Points on a hilly landscape, in no order, each with its height.
A ball rolls from a point to the lowest of its 3 nearest points, and stops where none of them is lower. Distance is the straight distance between rows; heights are no part of it.
Z786 height 26.3: [-42  10  77  -2 -29  43 -26 -28  57  -1   9 -76 -54  -3  39 -27   5 -38
  46 -54  22 -17 -39 -13  17]
Z277 height 5.6: [ 30 -15 -39  -1   7 -18 -32  32 -32  -2  55   2  11   4  15  -8 -16   5
 -29  60  43  -3  21 -26 -33]
Z671 height 9.8: [ 26 -19 -33 -14   0 -26 -34  12 -29 -35  56  10   0  -8   6   3  -8  -4
  -4  43  18   8  34 -21 -35]
Z75 height 41.9: [ 35 -21 -38   3   2 -15  13  21 -45  42  16  18  20   7  28 -17  -4  33
 -53  36  42  -9  -2  12 -50]
Z60 height 26.1: [-66  12 -37  58 -12  -6  17 -25 -47 -24 -17  30  25 -14 -61  44 -11   3
 -32   4 -26  31  26 -22   8]
Z184 height 14.2: [ 13 -10 -42  -7   2 -35 -12  18 -19 -29  46  13  -1 -22  -5  17 -19 -18
   5  32  -1  30  37 -20 -33]
Z513 height 13.4: [-57  38 -10  32 -30  53  21 -33 -11  20 -41  -4   9  30 -46 -14 -21  26
  -7 -35 -50 -11 -34   1  99]
Z27 height 16.5: [ 12  -4  46 -31   2  22 -21 -27  39 -11 -13 -11 -10   7   7 -12  28   8
  43 -18  -2 -12  -6  17  -3]
Z181 height 32.8: [ 37 -13 -19   4  28   4  10  25 -10  41  11   9  23   6  21 -18   5  32
 -33  41  40 -12 -12  12 -33]
Z478 height 35.2: [ -5  -2 -64   2  14 -22  46  56  -1  12  -4  19   4 -14   0   8 -35  -7
  13  21 -13  44   2   5 -15]
Z48 height 59.6: [ 37 -14   1 -14  -8 -18  38  -5 -21  44   4   8  31  35  35  11  18  11
 -76  29  16 -35 -38  35 -66]
Z776 height 10.6: [-42  39  -4  26  -5  16  18 -30   1  12 -52   3   9   5 -56   0  -2  11
   2 -55 -39   2  -7   7  82]
Z526 height 10.4: [-19  11  54   1   9  48   4  15  56  30  -7 -55 -38 -11  36 -29 -17 -27
  43   0   5  -7 -28  13  29]
Z544 height 21.9: [ 18  -5  27   3  24  35  20  16  17  56 -16  -7  18  -1  41 -14  10  26
 -32  20  31 -22 -29  30 -27]
Z408 height 6.1: [ 16  -7  21  13  31 -19 -52 -38 -12 -32 -27  14  28 -21  -6 -20  33  43
 -10 -31  18  -9  22 -14  24]
Z823 height 43.7: [ 32 -15   3  -5   7  12  32   7 -12  53  -7   7  22  13  34 -15   8  31
 -54  22  25 -20 -24  36 -51]
Z182 height 12.7: [-21   8   0  -6  12  20  48  54  42  20 -22 -13 -25  -6   9  -8 -35 -31
  34   7 -23  10 -19  28  33]
Z310 height 39.4: [ 19 -16 -55 -11 -29 -21  44   4 -45  50  14  19   1   7  40  -9 -28   9
 -30  18  15  19  15  26 -80]
Z933 height 11.3: [ 31 -16 -18 -11   4 -15 -45   5 -20 -33  49  12   4   6   1  -4   9   5
 -15  48  29  -9  20 -20 -32]
Z190 height 8.1: [ 18  -6  55 -14  10  13 -34 -38  31 -18 -37   7   8   6   5 -24  44  33
  18 -53  12 -16  -5  -5  18]
Z969 height 14.6: [-10   5  66 -21 -13  37 -16 -24  57  -2 -12 -43 -39   1  25 -18  14 -17
  47 -42  -4 -16 -21   8  19]
Z152 height 11.9: [ 14 -22 -29   9   9 -37 -37  53 -47  13  66 -16   5  46   3  14  16 -20
 -81  62  59 -48  23 -56 -13]
Z440 height 18.8: [ -4  -6 -34   7 -13 -43  -9   5 -41 -43  46  13  -1 -23  -5  44 -25 -32
  -2  19 -18  35  43 -31 -34]
Z309 height 10.5: [-49  12  58   4 -40   8  14 -31  37  -8 -28 -37 -51  15  -7   0 -15 -34
  29 -68 -43 -24 -43   5  70]
Z480 height 15.8: [-22  18 -29 -17 -22  -2  31  -8  11 -32 -14  16   5   5 -42  33  -6 -27
  20   6 -52  17  -8   6  16]
Z28 height 10.7: [-56  14  56  13 -56  14  21 -24  34 -14 -17 -37 -46  26 -11   2 -29 -42
  22 -51 -51 -22 -63  -2  75]
Z232 height 24.3: [ 10 -12 -61   4   6 -23  34  45 -22  35   7  20   3 -19  25 -11 -34   5
   4  21   9  34  18   7 -36]
Z238 height 50.8: [  0 -14 -19 -10   5  12  57  32   3  52 -23  17 -13 -14  34 -21 -28   6
  -2   5  -2  15   2  44 -31]
Z157 height 10.3: [ 17 -12  61 -20  -2  26 -36 -29  42 -12 -19   0   2  23   4 -14  55  24
  22 -38  21 -31 -21  -4  -2]
Z281 height 5.0: [-32  43 -18  43  28  -4  -6 -27 -18   2 -26   6  23 -24 -61  13   2  11
   4 -35 -16   8  23  -6  56]
Z961 height 23.4: [ 14 -19 -62  17   2 -37  -4  45 -49  20  40  11   4 -17  33  -1 -41   4
 -20  38  23  35  35 -36 -43]
Z584 height 11.6: [ -1  -3  67 -29 -13  36 -23 -34  53  -6 -25 -31 -26   8  20 -16  28   6
  45 -50   1 -15 -14   4  13]
Z45 height 15.7: [ 32  -4  14   1  36  31   3  22  20  41   1  -9  22   8  30 -14  15  26
  -8  32  31 -23 -30  22 -20]
Z360 height 16.9: [-36   2 -30  21 -23 -25  14 -20 -37 -42  -7  31   8 -18 -47  45  -5 -16
 -13   0 -33  29  30 -11  -7]
Z579 height 13.0: [-21  14  16 -26 -14   8  23  -2  37 -15 -21  -4 -26   3 -19  12  -5 -31
  43 -18 -45   0 -15  24  34]
Z697 height 35.5: [ 40   0  15  -7  36  17 -22  16  15  10  23   2  18  27  -2  -5  38  17
  -3  42  36 -34 -28  10 -20]
Z826 height 8.9: [-39  44 -11  38  13  11  12 -30  -7   9 -44   6  16  -7 -61   5   1  14
   5 -45 -27   1   4   2  73]
Z708 height 7.0: [-54  13  41  17 -66  30  27 -36  21  -8 -24 -21 -30  32 -19   0 -34 -19
   6 -43 -61 -23 -62   3  84]
Z533 height 40.1: [ 25 -22 -51   4  -2 -18  18  27 -42  43  20  14   9  -7  29 -21 -20  21
 -37  35  33  16  16   3 -47]
Z51 height 22.5: [  5   9  72  -5   2  62 -24  -6  69  20   5 -47  -8  19  28 -10  38  -7
  31  -8  37 -28 -40   5   0]
Z15 height 22.0: [ -1  -1  83 -11 -18  52 -32 -26  65   3  -3 -44 -16  24  27 -17  44  -2
  31 -39  34 -29 -36  -8   1]
Z439 height 20.1: [  7 -24  -5  -8  -7 -31 -35 -28 -34 -52  12  26   2 -23  -9   5  13   5
 -13   5  -3  12  45 -11 -17]
Z233 height 51.7: [ 23 -15  -5 -13  -4  16  37   7 -12  58 -11  11  14   1  37 -16  -2  25
 -40  20  16  -8 -14  45 -53]
Z566 height 22.4: [ 35  -8 -17 -21  17  -8 -24   6   0 -20  35  12   3  -4   0 -11   7   1
  20  38  17   2  11   3 -28]
Z456 height 21.0: [  8   2 -55  -5  12 -26  12  34  -8 -14  24  13   4 -22  -5  15 -26 -18
  21  26 -10  35  23  -7 -23]
Z511 height 15.0: [  8  -3  -8  -6  27  18  26  34  21  39  -6   0  -6 -20  24 -21 -20   6
  20  16   4  10  -4  33 -10]
Z17 height 19.0: [  0   5  67 -14  -7  53 -22 -17  65  10   2 -47 -23  10  25 -17  22 -10
  46 -19  19 -22 -31   7   7]
Z921 height 26.8: [ 21  10  62  -4  16  54 -21   4  51  21   5 -32   9  25  16   0  38   1
  22   8  38 -38 -44   6  -4]
Z343 height 7.2: [ 10  13  58  15  29  60   4  18  47  46  -8 -38  13   7  39 -11  29   9
  -7  19  37 -28 -45  17  -6]
Z804 height 20.9: [ -5 -13 -34  11 -13 -42  -9  27 -50 -36  64  -3  -4 -14  13  49 -45 -37
 -13  28 -12  40  52 -56 -40]
Z677 height 29.0: [-34   0 -43  20 -27 -34  18  -4 -38 -48  32  18   7 -11 -34  69 -27 -36
 -17  22 -35  38  30 -40 -36]
Z55 height 19.4: [ 22   3  44 -20  16  41 -20  -2  50   9   3 -22  -4  11  15 -16  23   4
  41  10  13 -21 -25  15  -6]
Z564 height 10.9: [  9 -34 -13  -6  -5 -22 -57  30 -43 -29  68  -6  -1  45  -1  19  18 -19
 -65  61  48 -33  32 -56 -23]
Z110 height 24.1: [-34   0 -22  28 -13 -28   6 -25 -38 -36 -11  33  12 -29 -47  37  -3  -8
 -12 -11 -28  29  36  -7   2]
Z768 height 18.0: [  4   8 -30 -16   5 -16  13  16  10 -24   9  14  -5 -14 -21  14 -11 -21
  38  15 -25  24   9   7  -9]
Z228 height 5.1: [  7  36  19  15  47   3 -30 -45  15  -2 -32 -17  20 -28 -17 -11  16  32
  20 -75  -8  -7  12  -8  58]
Z474 height 6.9: [ 18 -11  38  -4  19  -1 -41 -34   5 -27 -28  16  22  -2  -1 -27  47  42
   5 -39  17 -14   5 -10  14]
Z798 height 22.1: [-18  12  -3   5  -1 -14   2 -32 -10 -20 -38  25   3 -23 -38  13  15   3
  11 -40 -31  12  23  14  24]
Z718 height 26.2: [  6  -6  23  -5  20  48  33  19  22  57 -19  -9   3  -6  46 -22  -8  22
 -14  13  15 -10 -20  39 -20]
Z689 height 5.5: [ 12 -38 -12 -11 -20 -29 -56   3 -45 -48  69   1   5  11  10  11  -2 -11
 -43  47  26  -7  52 -44 -33]
Z475 height 44.2: [ -1 -11 -69  22 -20 -49  39  52 -42  31   6  27  -1  -7  23   9 -53  -4
  -9  11   6  60  24 -26 -52]
Z992 height 5.8: [-46  25   7   6 -37  25  31 -32   9  -4 -51   1  -9  27 -45   5  -5   2
   1 -48 -55  -8 -25  15  77]
Z982 height 14.3: [-18  23 -18 -15  -8   5  38  24  36 -18 -13  -1  -8  10 -27  17 -23 -31
  39  12 -54  16 -20  17  33]
Z774 height 11.5: [-50  44  -5  35 -14  37  18 -29  -5  18 -43  -2   8  18 -58   0 -12  19
  -5 -43 -41  -7 -18   0  93]
Z257 height 25.8: [  2 -10   0  -8   2 -23 -21 -35 -24 -36 -15  28   3 -30 -20   1  17   5
   2 -22 -14  12  37   4   1]
Z534 height 38.8: [  4 -17 -66   8 -22 -39  46  39 -39  42   4  27  -5  -4  28  -1 -42   3
 -11   8  11  45  21   3 -64]
Z59 height 14.0: [ 33 -19 -34  16  31 -42 -11  43 -49  34  40   2  15  32  -1   4  27   0
 -81  50  61 -46 -12 -16 -15]
Z884 height 24.0: [-25   4  83  -2 -28  52 -35 -32  67   1   2 -70 -39   8  40 -23  24 -21
  39 -53  30 -21 -41 -13  11]
Z698 height 18.2: [ -8  10  48 -19   2  34   1  -2  57   1  -5 -33 -35  -3  17 -10  -2 -23
  59 -18 -15  -4 -16  19  23]
Z793 height 9.0: [ 25 -20 -48  10   5 -24 -26  39 -47   4  59   0  11   6  30  -5 -22   7
 -40  56  42   4  30 -42 -34]
Z750 height 15.1: [-51  28 -28  28 -16  12  20 -30 -19  -7 -43  24  19   2 -60  16   0  12
 -12 -19 -39  15   3   0  50]
Z298 height 25.2: [-49  -2 -37  39 -32 -24  20 -20 -51 -40   9  28   7 -11 -46  62 -20 -20
 -30  12 -31  35  33 -32 -22]
Z924 height 12.6: [-22  63   2  32  31  12  -5 -33   8  19 -30 -16   7  -9 -55   2   0   8
  18 -69 -26  -7  -2  -5  84]
Z599 height 27.8: [-27   1 -14  33   3 -34 -10 -28 -45 -31 -11  31  12 -43 -39  23  -3  -3
 -17 -17 -18  26  49  -7  11]
Z985 height 14.7: [ 38 -19 -40  13  17 -22  -4  35 -49  34  34   5  22  25  18 -11   5  19
 -69  54  54 -25  -2 -14 -30]
Z234 height 10.1: [-51  20  29  -5 -58  29  32 -26  23 -17 -25 -19 -23  34 -26   9 -24 -26
  14 -24 -68 -16 -51  11  72]
Z96 height 9.5: [-30  18  16 -10 -25   4  26 -27  16 -17 -42   3 -19  10 -37  11  -1 -14
  21 -43 -54  -3 -11  19  50]
Z998 height 11.7: [-37  16 -16   2 -24   0  26 -28  -6 -26 -40  21   4  -1 -54  22   7  -9
   2 -24 -48  13   5  12  32]
Z683 height 22.3: [ 11   5  35 -21  16  43  -4   7  48  12  -6 -26 -19  -3  21 -15   3  -1
  47   1   2  -7 -13  19   6]
Z852 height 17.8: [ 15   3   3 -27   3   0  -5  -6  22 -22   0   9 -11  -9 -15   2   7 -12
  44  -1 -20   9   9  24  -3]
Z591 height 14.8: [  0  12 -17 -24   1  -3  20  14  30 -21  -3   2 -12  -5 -20   9 -14 -23
  45   7 -34  17  -4  19  10]
Z458 height 5.7: [-32  13  57  -5 -22   9   8 -36  40  -4 -36 -31 -38  -1   2  -5   3 -15
  28 -84 -34 -13 -19   5  60]
Z983 height 15.5: [ 16 -33  15  -4   1 -20 -55 -26 -28 -53   5  26  10   2  -9 -12  36  24
 -25   8  29 -18  22 -13 -14]
Z73 height 8.7: [ 21 -13  42 -19   7   4 -42 -33  17 -30 -20  18   7  10  -3 -19  49  31
  12 -24  13 -16  -2   1  -3]
Z562 height 34.2: [ 44  -4  -4 -11  28  14 -25  14   4   4  33   7  18  15   1 -12  25  14
  -1  51  37 -24 -18   6 -25]
Z74 height 33.1: [-14  17 -66  -1  -4 -18  35  35  11 -24   9  14  10  -2 -31  28 -32 -29
  19  32 -30  43  -8  -6  -4]
Z639 height 7.6: [ 11   1  44 -11  13   5 -31 -43  20 -17 -36   4  11  -7   2 -21  37  36
  17 -53   0  -6   8   1  21]
Z622 height 27.9: [ -6   8 -68  14 -10 -38  19  33 -12 -26  31  16   8 -11 -18  39 -38 -30
   9  34 -19  50  13 -30 -29]
Z342 height 9.7: [  3   3  39 -19   9   4 -18 -42  21 -15 -41   3  -6 -13  -3 -14  24  20
  25 -54 -11  -7   8   9  24]
Z14 height 6.2: [ 11  10  22   4  32  -9 -31 -42  -1 -17 -37   5  17 -30 -11 -21  28  38
  11 -55  -1  -3  17  -4  39]
Z777 height 13.3: [  6   8  -7 -14  21  15  28  38  36  17  -8  -7 -15 -14  11 -11 -20 -11
  39  13 -12  10  -7  24   6]
Z627 height 11.4: [ 25   6  39   5  36  46   0  17  34  44  -3 -18  19  14  25 -13  26  17
  -9  25  35 -32 -37  21 -14]
Z834 height 9.9: [-36  18  16  -4 -20  24  39  30  46  -8 -14 -21 -23  16  -5  -1 -41 -40
  36   6 -49  -3 -48  14  64]
Z231 height 15.4: [ 22   8  45  -5  25  54  -4  15  49  35   0 -29   1   0  30 -17  18   6
  20  20  23 -18 -28  22  -5]
Z885 height 12.2: [ 25 -27   4 -16   1 -17 -51 -17 -18 -44  30  21   5  13  -9  -8  26  11
 -12  28  26 -17  17 -15 -28]
Z244 height 45.1: [ -4 -14 -60  -5 -29 -24  62  36 -25  50  -7  29  -8   6  23  -4 -40  -7
   1   1   2  41  14  28 -59]
Z567 height 15.3: [ 37 -20 -23  12  24 -28  11  27 -48  42  19   9  22  31  16   2  25  20
 -85  37  48 -40 -22   6 -29]
Z996 height 17.4: [ 24 -19  17 -21   1 -11 -43 -31  -8 -41   4  21   4  -4  -9 -12  30  16
   9   5  10  -5  13   1 -17]
Z366 height 4.9: [ 21  16  38  10  40   7 -52 -41  23 -14 -33  -9  37 -10  -1 -24  38  54
   4 -68  15 -16  -2 -22  44]
Z517 height 31.8: [ 44  -9 -25   3  31  -6 -10  29 -21  21  28   6  22  11   9 -17  11  24
 -33  55  47 -18 -14   1 -28]
Z939 height 8.6: [  8   0  62 -13   9  17 -34 -41  32 -10 -41  -5   5   4  21 -24  43  37
  13 -70  13 -16 -12  -9  26]
Z429 height 12.4: [-39  36  17  23  -3  15  15 -27   9  13 -52 -13  -5   7 -44   4  -8   5
   4 -72 -40 -11 -16   5  87]
Z603 height 13.2: [  6  11  -1 -27  15  11  10  17  39  -4  -2  -5 -15 -13  -2  -4  -5 -17
  52   7 -20   9  -7  25   5]
Z838 height 15.2: [ -2   6  44 -26  -6  12  -7 -31  37 -12 -31 -11 -21  -6   2  -7  18  -3
  44 -46 -20  -4  -2  17  24]
Z388 height 13.7: [-15   9 -32  -6  12   4  49  53  28  16 -14   3  -6  -6  -1   1 -39 -18
  29  16 -27  26 -14  22  16]
Z434 height 14.1: [-20  13  49 -11  -2  35   6   7  60   7  -9 -53 -44  -7  27 -15 -16 -37
  59 -16 -12  -9 -30  13  35]
Z229 height 20.3: [ -4 -18 -21   3 -13 -40 -16 -23 -38 -50  16  25  -6 -26 -20  24   0 -15
  -5   4 -15  21  42 -11 -20]
Z588 height 21.2: [ 36 -10   4   9  30 -10  24  22 -16  54  -1  11  30  22  18   2  33  18
 -66  27  37 -41 -36  22 -31]
Z874 height 27.3: [ 18  -5  45  15  30  33  23  16  20  61 -20  -9  25  13  33   2  37  10
 -45  14  32 -39 -53  30 -20]
Z993 height 28.0: [ 36  -6 -35  -6  28  -3  -9  26  -8  11  34   7  14  -9  14 -13  -9  13
   1  43  29   2   6   1 -31]
Z493 height 30.5: [ 19 -20 -63  10 -12 -38  20  38 -54  42  22  20   2  -9  35 -10 -34  10
 -21  23  25  42  35 -12 -57]
Z339 height 8.8: [-17   6  59  -7  -7  13  -5 -43  35  -5 -42 -27 -27 -11  10 -12  13   7
  29 -89 -18  -8  -7   0  49]
Z7 height 15.6: [-20  11  -8 -19 -17  -7  20 -15  14 -29 -25  16  -7  -3 -44  22   2 -20
  27 -18 -42  14   3  17  21]
Z401 height 27.0: [ 19 -12  -7 -24   1 -19 -21 -10  -6 -37  17  20   2 -16 -15  -2  11  -3
  19  17  -5  12  27  -4 -23]
Z368 height 28.9: [ -4  -3  -8 -12  -4 -25  -5 -26  -9 -38  -7  24  -1 -22 -29  14   9 -10
  19  -9 -24  16  27   9  -6]
Z760 height 29.4: [-10  20   1  19  24 -17  -9 -35 -15 -15 -34   9  13 -37 -36   4  10  16
   6 -50 -17   5  27   5  40]
Z989 height 33.8: [ 39 -22   5  -7  17  -9 -49   2 -13 -27  39  18   4  36 -17  -1  45   6
 -17  43  45 -40 -11  -9 -27]
Z253 height 48.6: [  5 -11 -41 -11 -14  -7  57  28 -15  55 -12  27 -10  -6  26 -10 -31   1
  -7   5   3  29   8  39 -53]
Z681 height 11.8: [ -8  13  16 -18  14  24  22  30  49  16  -9 -22 -27  -9  12 -10 -20 -24
  48   5 -19   3 -14  26  24]
Z549 height 65.0: [ 40 -16   8 -18  -3 -39  40  -1 -24  42   5   8  29  34  24  22  33  -8
 -86  16  12 -49 -47  35 -55]
Z728 height 22.8: [ 12 -17 -51  14  -5 -39 -16  41 -47 -10  64  -5   0 -12  30  20 -48 -19
 -15  39  10  37  47 -56 -43]
Z597 height 5.2: [-41  15 -30  12 -24 -14  25 -24 -19 -31 -26  28  11 -10 -57  37   0 -11
  -1  -6 -43  25  13   3  10]
Z787 height 21.1: [-56  20 -32  51  -3  -4  13 -26 -41 -17 -30  27  27 -17 -65  30  -4   7
 -22  -8 -23  25  24 -12  24]
Z791 height 13.5: [-53  56 -33  49   2  42   4 -22  -7  15 -25   1  24  16 -83   0 -12  17
   6 -21 -28   4  -3 -11  76]
Z942 height 12.9: [ 32 -19 -26   4  18 -21 -39  35 -38  -2  59  -2  13  33   1   3  15  -5
 -48  66  54 -35   6 -31 -23]
Z462 height 21.3: [  7  -2 -70  13  12 -39  20  48 -17  -5  27  14   5 -22   1  19 -43 -16
  10  29  -2  50  19 -23 -25]
Z578 height 18.4: [ -5   2  17  -8   1 -18  -3 -39   3 -23 -40  11  -6 -16 -23  -2  18   8
  22 -46 -26   3  20  14  23]
Z321 height 26.4: [-19   7 -40   2 -16 -31  13  -6 -16 -45  13  21   3 -18 -42  40 -11 -29
   8  11 -33  32  22  -9 -15]
Z745 height 6.7: [ -1  18  69  19  13  67  -4  12  60  46  -8 -55   3   6  42  -9  35  -8
  -4   7  48 -30 -53   9   4]
Z318 height 12.5: [ 16 -24 -38   6  -4 -22 -42  44 -49  -4  74 -12   6  21  30   5 -25  -8
 -50  61  40   1  45 -65 -31]
Z424 height 28.6: [-32  18 -17  41  14 -22  -1 -28 -35 -18 -28  22  17 -36 -50  21   4   5
 -11 -27 -16  15  37  -3  31]
Z547 height 12.3: [ 26 -16  27 -24   6   1 -38 -29   7 -33 -10  21   7   4  -4 -13  40  26
  15  -8  15 -14   3   3 -12]
Z906 height 17.9: [ 22   3  26 -11  32  37  -2  18  36  31   1 -17   4  -1  27 -16   5  14
  21  25  20 -12 -18  22  -9]
Z140 height 13.1: [-29  24  27   4 -12   3  15 -33  12  -2 -50  -4 -17  -2 -24   3   6  -2
  12 -71 -42  -4  -8  15  65]
Z539 height 9.3: [ 18 -20 -34  -3  -7 -24 -39  24 -43 -21  67  -5   2  -1  19   7 -23 -17
 -28  53  23  11  43 -49 -40]
Z701 height 24.4: [ 28 -12  -2  -5  28  21  19  22   2  47  -6   5  15 -10  31 -26   2  29
 -21  28  27  -8 -15  32 -32]
Z795 height 32.0: [ -2  -4 -75  25   0 -51  21  56 -30   7  30  15   2 -15  17  20 -49 -17
  -1  27   1  56  25 -40 -38]
Z546 height 17.3: [ 34 -14   2 -20   7  -6 -37  -7  -1 -33  24  16   7   3  -4 -12  20   9
  14  29  15 -11   9   4 -27]
Z220 height 8.0: [ 14 -11 -64  13  11 -33  15  48 -26  11  30  18   6 -23  16   0 -39  -5
   0  31  10  39  25 -19 -37]
Z174 height 10.0: [-10  -8  77 -14 -13  39 -32 -40  56  -3 -33 -25 -17  12  32 -21  41  19
  25 -76  21 -20 -20 -14  18]
Z646 height 8.5: [-48  20  34   4 -41  22  33   1  41 -17 -10 -32 -36  28  -9   3 -38 -44
  31  -6 -56 -16 -61   4  73]
Z384 height 12.1: [ 26 -20 -39   6   4 -24 -40  45 -42   4  66  -8   8  24  18  -1  -8  -2
 -56  66  52 -17  26 -46 -28]
Z192 height 5.4: [-13  13  66  11  11  61  -6  12  54  36  -8 -62 -24 -13  49 -26   3 -15
  23   4  28 -15 -37   6  10]
Z430 height 11.2: [ 27 -22  41 -16  10   0 -48 -25   7 -27  -9  22  13  21  -4 -18  59  33
   3 -13  23 -27  -6  -2  -6]
Z299 height 10.8: [  3 -28 -12  -4 -14 -34 -36 -10 -42 -53  40  16  -1 -20  -2  20  -6 -16
 -20  23   1  12  55 -28 -33]
Z696 height 9.1: [-12  11  45   3  23  51  11  24  51  45 -15 -39 -26 -17  38 -28 -10  -9
  24   5  15  -8 -27  26  12]
Z135 height 11.1: [-31   5  72 -13 -27  22  -8 -35  48  -7 -25 -46 -46  -2  21 -11   7 -23
  41 -74 -13 -12 -23   0  41]
Z433 height 7.5: [ 23   4  -3 -24  19  11   0  13  25  -2  11   0  -4 -14   3  -9  -1  -2
  37  23  -4   3   5  18 -10]
Z663 height 7.4: [ 15 -23 -27  -9 -12 -31 -42   9 -42 -44  60   1   1  -5  11  12 -13 -13
 -19  40  13   9  50 -39 -39]
Z20 height 33.0: [ 44 -10 -12   2  35  -8 -27  25 -14   6  40   7  17  26  -7  -2  29  11
 -34  55  48 -37 -19  -5 -21]
Z374 height 20.0: [  8 -36   4  -2  -7 -30 -52 -20 -42 -57  19  24   6 -15  -2  -1  17  10
 -25  18  15   0  44 -23 -19]
Z576 height 26.7: [  8  -2  15 -33  -2  -2 -12 -28  16 -23 -15   9 -12 -13 -13  -3  19  -2
  37 -19 -18   2  10  18   3]
Z150 height 19.2: [ 19  -4 -54  -5  11 -29   2  33 -18 -16  37  10   4 -26   4   7 -29  -9
  13  32   2  32  22 -16 -29]
Z284 height 11.0: [-25  14  29 -10  -4  23  26  25  50   6  -9 -33 -38   2   9  -5 -26 -42
  55  -5 -35  -5 -31  17  47]
Z489 height 12.8: [-28  26   7   9   3  -2  12 -35   0  -4 -51  10   0 -14 -45   6   7   6
   8 -59 -32   2   5  12  60]
Z484 height 42.3: [ 32 -11 -37 -15 -29 -16  39  -8 -42  55  13  11  13  14  40  -9 -16  17
 -46  27  19   3   4  30 -79]
Z927 height 51.8: [ 18 -14 -27 -16  -9   3  44  11 -19  57  -7  18   3  -3  37 -14 -18  18
 -21  16  13  13   4  46 -60]
Z624 height 14.9: [-44  20 -12  -3 -44  25  35 -31   1 -20 -41  13   3  22 -52  20  -8  -5
   4 -12 -66   9 -22  10  53]
Z552 height 9.2: [-58  25  19  16 -57  41  32 -40   1   4 -37 -11 -14  32 -31  -7 -20  10
  -8 -42 -61 -15 -48   6  90]
Z303 height 51.1: [ 35 -18 -22  -4 -11 -18  29   2 -43  47   7  14  24  28  26  -6  12  24
 -78  31  30 -24 -19  22 -59]
Z702 height 40.4: [-21  -6 -55   1  -1  -8  65  58   7  29 -26  25  -2   1   9  -3 -44 -10
   7   7 -18  38  -6  20 -12]
Z156 height 21.6: [-16 -11 -20  15 -23 -42  -7  25 -60 -39  68 -12  -6   5  23  67 -51 -45
 -28  18 -20  43  64 -73 -44]
Z216 height 12.0: [  6  -5  14   1  17 -23 -29 -40 -17 -33 -27  21  14 -27 -14 -12  25  26
   5 -31  -5   3  32   2  14]
Z820 height 32.7: [-46  18  70  11 -27  26  -6  -9  55   2  11 -71 -67  -7  29 -27 -16 -57
  52 -36  -4 -13 -53  -4  37]
Z550 height 26.5: [-10   3 -56  35  -8 -54   9  51 -47  -8  50  -3   2  -5  24  46 -64 -31
 -14  28  -4  57  39 -69 -39]
Z638 height 32.6: [ 27 -13  20   2  15  11  32   9  -5  55 -11   7  24  15  33  -7  22  26
 -61  22  28 -35 -39  38 -39]
Z13 height 8.3: [ 17 -39  -1  -9  -8 -19 -59  -4 -38 -48  46  18   1  20  -8   1  28   1
 -41  45  36 -19  29 -32 -29]
Z148 height 35.8: [ 23 -22 -56   5 -20 -26  26  21 -52  47  16  21  10  -4  38 -15 -22  13
 -34  25  27  21  22   4 -67]
Z410 height 8.2: [-50  20  32   3 -49  22  27 -30  20  -7 -40 -14 -26  27 -29   4 -16 -11
   9 -49 -59 -14 -38  12  79]
Z731 height 48.9: [ 38 -12 -19 -21 -26  -7  40 -10 -27  49   9  10  23  24  38  -7   0  18
 -57  28  18 -16 -20  39 -74]
Z9 height 22.2: [ 23  -6 -31  -5  20   0  18  34  -5  37   6  12   6 -17  23 -22 -19  21
   2  29  20  13   4  22 -28]
Z860 height 13.9: [ -5   1 -14  -8  19  16  44  47  29  32 -20  -3 -11 -15  15 -14 -31 -14
  30   7  -8  15  -7  30   5]
Z593 height 10.2: [-37  20  30 -12 -41  19  35 -10  37 -20 -20 -17 -33  24 -20  14 -20 -36
  31 -17 -57 -15 -43  15  64]
Z149 height 36.2: [ 36   2   7 -16  29  17 -18  17  21   8  23  -3  13   6   9 -19  12  17
  16  40  23 -11 -13  15 -24]
Z308 height 13.8: [-34  18 -10   1 -17  -2  24 -29  -6 -22 -43  21   3  -9 -55  19   6  -5
   5 -33 -43  13  11  12  38]
Z363 height 21.7: [ -7  -2 -52  16 -11 -40  -1  26 -36 -33  52   7   1 -15  -1  48 -39 -36
  -3  32 -15  43  38 -50 -40]
Z280 height 9.6: [ 12 -13  31 -10  10  -8 -34 -36   4 -27 -30  23   7 -17  -6 -17  36  26
  15 -32  -1  -3  18   0   7]
Z767 height 8.4: [ 12 -33 -23 -10 -14 -19 -55  34 -43 -25  78 -15   1  27  16  16 -10 -15
 -51  61  35 -11  44 -60 -35]
Z121 height 5.3: [-21   3 -12  13  -8 -28   4 -29 -25 -31 -23  30   7 -28 -43  23   5  -3
   1 -21 -27  21  32   6  11]
Z334 height 24.5: [ 31  -3  44 -20  13  25 -30 -10  39  -9   7   1   8  22   4  -8  45  14
  27   9  23 -28 -19   9 -15]
Z420 height 13.6: [ 32 -18 -33  18  22 -30 -18  43 -46  21  48  -2  14  28   6  -4  13   8
 -71  58  61 -34  -2 -25 -25]
Z645 height 18.3: [ 22 -14 -59   9  13 -27   1  39 -36  15  36  11   5 -20  22 -10 -34   7
 -14  41  26  24  26 -21 -41]
Z672 height 9.4: [ -8   5  64 -12   1  23 -19 -42  44  -4 -40 -25 -14  -9  25 -20  25  22
  23 -87  -2 -11  -7  -7  44]
Z502 height 4.4: [  3  25  41   4  33   7 -27 -46  28   0 -41 -26   8 -24   2 -15  21  34
  16 -85   0  -9   2 -15  56]
Z417 height 6.6: [ -7  22  21   7  21  -6  -8 -42   9  -2 -51  -7   5 -25 -14  -9  16  20
  15 -71 -22   0  12   4  55]

Call two points neighbours if one is among the 3 nearest of the other. Go from one point of each pair to the other, from neighbour to neighbour, staying as low as possible. Name the highest point that can't be avoided.
Z277, Z220 => Z150
Z474, Z689 => Z996
Z708, Z992 => Z410
Z646, Z502 => Z309
Z646, Z708 => Z234
Z458, Z474 => Z672
Z281, Z192 => Z434
Z502, Z408 => Z14
Z689, Z277 => Z539

Where does a ball stop that starts at each point below?
Z774 => Z281
Z181 => Z192
Z677 => Z689
Z823 => Z192
Z768 => Z433
Z484 => Z220
Z982 => Z992
Z15 => Z474
Z429 => Z281
Z874 => Z192
Z401 => Z689
Z544 => Z192
Z578 => Z474
Z884 => Z474
Z363 => Z689
Z786 => Z474
Z927 => Z220
